Points, in no order, along strands that fork, close into loops and pass close to each other.
In the rows, 128 means zero.
Points whose rows are less than 105 apart are linked; no others are. Some points are linked to none.
k5: [131,130,69,156,144,107,104,126,132,114,175,128,154,127,148,90,167,124,143,167,105,118,138,119]
k951: [180,141,74,132,181,111,69,61,79,186,186,102,177,104,179,85,177,20,181,167,118,141,180,169]
k921: [117,114,117,164,67,166,116,139,143,116,134,119,165,147,145,103,136,137,107,120,128,161,128,55]
k848: [133,118,92,142,185,96,147,137,104,82,150,86,121,112,109,141,99,127,130,173,78,111,106,167]
k695: [88,126,128,170,80,89,127,135,143,84,141,119,97,135,81,144,99,181,100,148,106,107,101,131]
k670: [92,135,170,151,113,120,187,99,145,80,61,99,84,105,60,218,111,160,126,112,116,111,83,180]
k639: [127,102,133,93,183,111,137,159,123,144,119,94,117,116,93,152,62,179,111,90,107,152,111,187]
k331: [101,145,96,127,157,93,94,137,60,138,204,148,111,135,127,100,153,91,134,200,149,110,135,169]
k405: [150,121,91,126,103,147,122,87,150,180,149,167,170,135,187,62,184,68,160,156,113,114,152,66]
k919: [125,111,130,128,143,161,160,120,140,92,84,169,142,122,140,137,171,156,139,82,121,135,96,96]
k615: [109,186,142,130,62,179,120,120,87,131,136,88,152,123,141,98,125,28,111,159,210,144,157,131]
k533: [78,151,90,157,91,103,101,125,128,126,194,167,128,159,130,93,170,134,124,190,138,95,131,97]
k791: [76,159,66,150,109,105,85,107,124,147,200,156,168,135,143,80,205,103,143,180,159,121,149,110]
k631: [118,105,194,115,105,85,125,161,158,143,108,176,78,142,89,156,87,209,98,71,143,116,117,123]
k739: [152,124,65,162,191,73,170,85,178,95,144,94,148,101,132,131,178,140,178,173,41,97,129,142]
k722: [143,106,110,131,157,112,135,142,120,106,142,128,119,125,117,123,98,153,121,140,106,108,104,147]
k579: [95,81,116,130,140,72,149,116,145,132,133,113,105,116,64,163,66,183,117,122,78,110,91,182]
k569: [132,148,158,123,147,152,177,133,108,65,87,147,91,131,124,170,144,131,131,120,133,106,93,137]
k764: [134,154,85,139,110,149,89,78,98,165,162,107,195,119,153,72,155,19,145,160,168,135,156,111]
k70: [128,108,158,128,115,115,140,137,191,143,57,74,135,101,94,203,53,191,98,66,139,170,126,146]
k977: [174,94,133,86,115,185,116,109,136,179,112,182,158,147,183,82,138,83,135,107,121,117,130,85]
k975: [89,129,83,176,88,141,113,124,146,87,138,117,172,130,129,109,166,164,121,118,116,151,123,83]
k8: [110,112,115,186,109,103,169,88,168,70,105,99,126,107,82,177,113,148,121,149,79,100,84,118]
k54: [190,112,144,111,96,158,102,142,114,153,151,132,131,150,165,90,67,59,100,162,142,96,138,101]
k746: [105,76,130,105,158,82,141,141,141,156,121,107,118,112,71,160,55,206,111,80,98,140,104,183]
k755: [136,64,108,127,130,97,131,123,164,147,111,106,153,111,100,147,66,187,105,77,93,142,104,143]
k106: [117,146,217,104,66,137,94,185,160,189,110,157,94,165,142,129,87,165,101,79,190,150,177,93]
k251: [73,156,115,129,95,121,108,139,103,122,179,182,114,152,121,100,156,122,126,177,163,89,125,125]
k455: [149,137,76,121,182,135,97,91,65,147,174,115,165,112,173,96,173,47,166,145,139,136,163,162]
k721: [138,63,129,134,105,112,147,96,197,149,68,96,157,100,97,194,68,179,94,61,117,153,102,127]
k396: [161,128,186,103,113,185,124,154,156,153,69,141,132,149,166,155,108,129,104,77,153,159,129,73]
k47: [125,148,122,124,183,140,177,126,85,52,115,132,98,122,121,159,152,119,151,131,116,102,103,157]
k249: [156,106,107,125,126,171,142,111,142,116,99,160,155,135,178,109,166,129,142,109,99,136,115,71]
k932: [116,128,97,102,139,152,102,123,98,160,155,166,158,133,150,79,160,104,148,117,152,130,136,141]
k25: [166,139,70,117,156,92,63,52,105,223,195,131,178,96,167,63,190,35,193,164,122,137,184,161]
k14: [152,136,93,110,189,153,124,128,52,112,152,107,137,124,158,120,151,66,142,143,145,138,139,172]
k851: [121,137,116,101,69,123,107,82,128,217,163,162,172,141,126,54,116,19,121,162,150,104,138,68]
k63: [109,126,96,110,204,88,115,139,53,137,197,143,96,125,136,111,161,102,150,194,112,109,125,176]
k371: [145,154,71,136,208,123,174,99,98,66,146,133,124,114,162,130,211,101,187,144,79,100,136,141]
k354: [112,147,180,131,113,109,140,161,156,111,89,84,71,113,89,174,68,198,105,104,150,153,137,179]
k823: [166,128,123,90,173,190,107,134,98,139,115,124,157,134,168,112,139,98,136,88,146,146,136,154]
k761: [177,116,148,70,122,197,105,115,121,191,114,162,159,147,168,94,104,54,128,115,146,109,128,110]
k880: [90,197,149,99,81,148,103,115,77,164,144,106,147,116,113,93,123,31,117,141,236,146,157,165]
k535: [128,100,137,167,58,140,125,146,153,112,118,117,141,143,128,131,100,150,84,117,111,157,124,56]
k783: [167,151,76,161,147,156,139,102,118,94,145,108,172,119,188,106,184,56,153,175,122,112,152,93]
k20: [148,130,70,108,135,112,68,73,121,211,179,157,190,108,168,48,201,72,190,152,119,127,179,137]
k540: [119,134,159,112,37,191,112,126,133,186,125,137,153,166,142,93,100,61,103,128,164,154,156,63]
k899: [83,153,185,140,119,106,172,130,133,80,85,99,50,115,61,197,103,177,127,120,122,117,96,197]
k654: [188,127,185,78,101,201,108,143,134,182,104,133,138,159,167,116,78,67,103,107,158,130,144,99]
k373: [114,146,102,126,194,130,156,122,76,75,150,151,110,126,130,132,179,104,163,154,113,92,122,154]
k682: [177,135,62,165,179,61,135,105,190,131,175,90,150,106,148,100,205,153,174,183,47,119,166,139]
k439: [115,156,73,147,129,118,96,94,112,157,183,131,173,128,156,77,180,58,150,179,156,118,161,118]
k111: [123,173,196,112,130,179,163,159,141,102,63,152,114,139,141,178,151,148,134,79,186,147,138,112]
k261: [153,89,147,124,117,118,143,134,148,123,101,168,111,128,119,145,98,168,107,101,105,111,87,94]
k854: [133,125,195,122,125,110,141,147,192,140,41,107,101,108,100,211,71,194,107,64,147,158,125,125]
k313: [165,72,162,122,127,114,165,105,169,122,52,166,102,112,109,183,106,160,109,91,93,111,66,82]
k26: [158,133,175,89,58,193,89,132,129,199,132,115,152,157,144,95,71,46,98,121,170,139,160,89]
k657: [94,156,121,106,124,121,94,141,59,156,181,138,111,136,124,100,124,83,123,171,201,128,140,185]
k937: [88,158,178,113,149,116,160,158,100,83,110,130,48,128,71,168,117,177,131,127,132,115,98,202]
k622: [55,157,104,161,103,155,125,132,123,73,126,129,160,136,122,126,197,172,128,99,142,156,122,108]
k359: [130,130,120,140,166,116,177,127,103,66,113,70,107,109,93,168,83,133,122,150,94,118,97,179]
k607: [102,176,155,85,108,153,107,141,86,169,144,134,130,128,129,100,118,62,126,138,219,132,152,168]
k710: [142,161,197,94,133,193,136,165,154,142,56,148,132,145,167,170,130,135,127,68,182,160,145,99]
k10: [136,162,111,131,100,179,111,99,92,134,138,88,177,119,159,101,142,17,126,157,181,139,156,114]
k772: [130,112,177,115,144,119,157,131,179,128,37,143,116,115,97,207,113,190,123,57,139,147,97,120]
k404: [135,74,124,171,68,112,129,115,171,122,110,131,142,134,118,135,104,170,92,92,82,151,108,38]
k732: [129,97,186,132,110,119,164,112,169,120,42,176,96,119,83,199,132,174,108,78,118,126,75,83]
k265: [110,160,157,146,112,136,147,164,132,69,100,59,97,115,99,159,91,172,108,120,151,156,131,170]
k383: [120,131,206,115,74,102,105,184,160,160,119,147,68,154,119,134,72,199,94,78,167,136,162,120]
k618: [125,111,91,185,121,96,145,112,170,85,131,106,146,116,107,139,130,157,129,156,71,109,104,106]
k537: [125,121,80,199,105,80,123,120,182,97,167,100,152,137,123,115,147,151,115,175,73,106,132,74]
k161: [122,134,160,123,98,153,111,175,144,133,111,126,129,142,134,132,113,172,109,80,166,164,140,117]
k910: [115,136,191,106,138,84,132,173,168,149,90,105,63,117,91,184,50,213,116,91,140,148,144,185]
k701: [165,120,65,141,201,105,170,86,137,79,121,99,149,97,155,128,179,130,181,144,51,112,132,140]
k398: [146,127,63,154,190,65,102,125,119,133,205,119,129,129,141,96,167,123,153,197,85,110,147,143]
k502: [134,99,102,86,214,109,99,156,45,165,184,127,109,129,136,98,128,115,143,148,105,137,128,179]
k171: [120,119,120,133,58,185,103,121,132,163,141,132,178,151,158,82,134,82,117,134,143,149,150,62]
k939: [139,152,137,124,163,138,142,169,64,77,135,73,89,118,125,140,94,112,116,160,145,136,135,191]
k773: [103,133,194,117,72,136,133,156,138,130,118,198,71,155,116,138,130,166,108,119,157,111,113,100]
k189: [164,83,125,125,95,164,134,113,150,152,106,177,149,145,174,95,140,122,130,111,94,138,123,41]
k168: [85,147,126,132,125,124,119,151,97,96,162,160,98,145,110,116,144,146,126,154,142,103,113,154]
k790: [91,149,165,110,141,125,140,162,93,98,132,161,66,145,98,138,131,167,130,135,149,109,110,175]
k674: [119,163,143,125,152,131,144,170,84,73,123,49,90,116,109,155,93,147,112,129,148,163,142,199]
k153: [141,78,145,118,133,79,150,128,142,118,122,178,86,130,94,150,83,181,118,116,93,84,78,127]
k11: [155,70,110,153,82,133,125,110,174,147,117,153,159,145,153,100,138,159,119,95,65,152,125,24]
k743: [142,138,56,166,203,48,116,119,152,126,206,93,126,117,126,110,191,147,154,196,60,114,149,155]
k427: [104,108,187,111,109,71,124,155,176,157,98,137,83,129,73,178,65,222,97,67,135,127,134,149]
k774: [148,143,119,106,203,144,148,152,44,92,146,103,109,123,137,137,129,88,130,147,133,126,127,177]
k39: [134,120,108,105,96,149,109,85,126,195,148,177,173,132,159,53,150,49,150,148,142,105,142,80]
k170: [143,104,129,98,178,123,140,159,103,123,126,121,114,127,116,133,91,160,123,112,110,134,105,170]
k381: [134,86,120,135,143,73,143,125,137,107,143,136,97,123,83,148,72,165,116,151,75,79,86,152]
k744: [118,136,186,105,91,156,88,184,158,183,111,150,136,161,135,127,104,163,112,65,179,160,158,109]
k856: [134,178,172,100,132,170,108,184,102,137,116,81,111,136,143,135,97,114,123,106,200,161,177,180]
k330: [121,96,76,110,215,95,111,141,79,139,169,105,124,110,124,105,137,144,146,141,76,144,127,171]
k853: [85,131,135,154,111,160,153,121,146,79,93,159,139,135,119,150,192,170,137,84,128,148,100,86]
k553: [136,142,78,178,141,91,122,115,175,106,173,126,145,134,141,99,190,139,150,184,82,102,138,87]
k230: [94,114,140,186,93,116,175,76,163,73,65,98,118,106,65,209,119,149,123,131,92,100,70,131]
k429: [169,128,76,110,131,138,110,76,135,172,152,153,187,113,193,59,201,67,189,157,108,119,172,107]
k325: [121,152,191,128,112,170,165,148,123,79,82,163,85,140,134,160,143,132,119,118,160,124,117,108]
k348: [140,142,155,143,104,152,135,160,145,92,88,84,123,124,122,156,88,166,97,102,150,164,123,123]

A tip is a point with one link. Name the tips that can be reached along the links from each point below, in the order of the rows.
k348 -> k851
k10 -> k396, k330
k755 -> k359

A piece is all that can be reached along the links. How many separate loops has the piece of each point below (a circle has one, a figure eight two, a Y none), and how many tips (points with one link)?
k39 -> loops 1, tips 1
k764 -> loops 0, tips 2
k540 -> loops 2, tips 0
k848 -> loops 2, tips 1
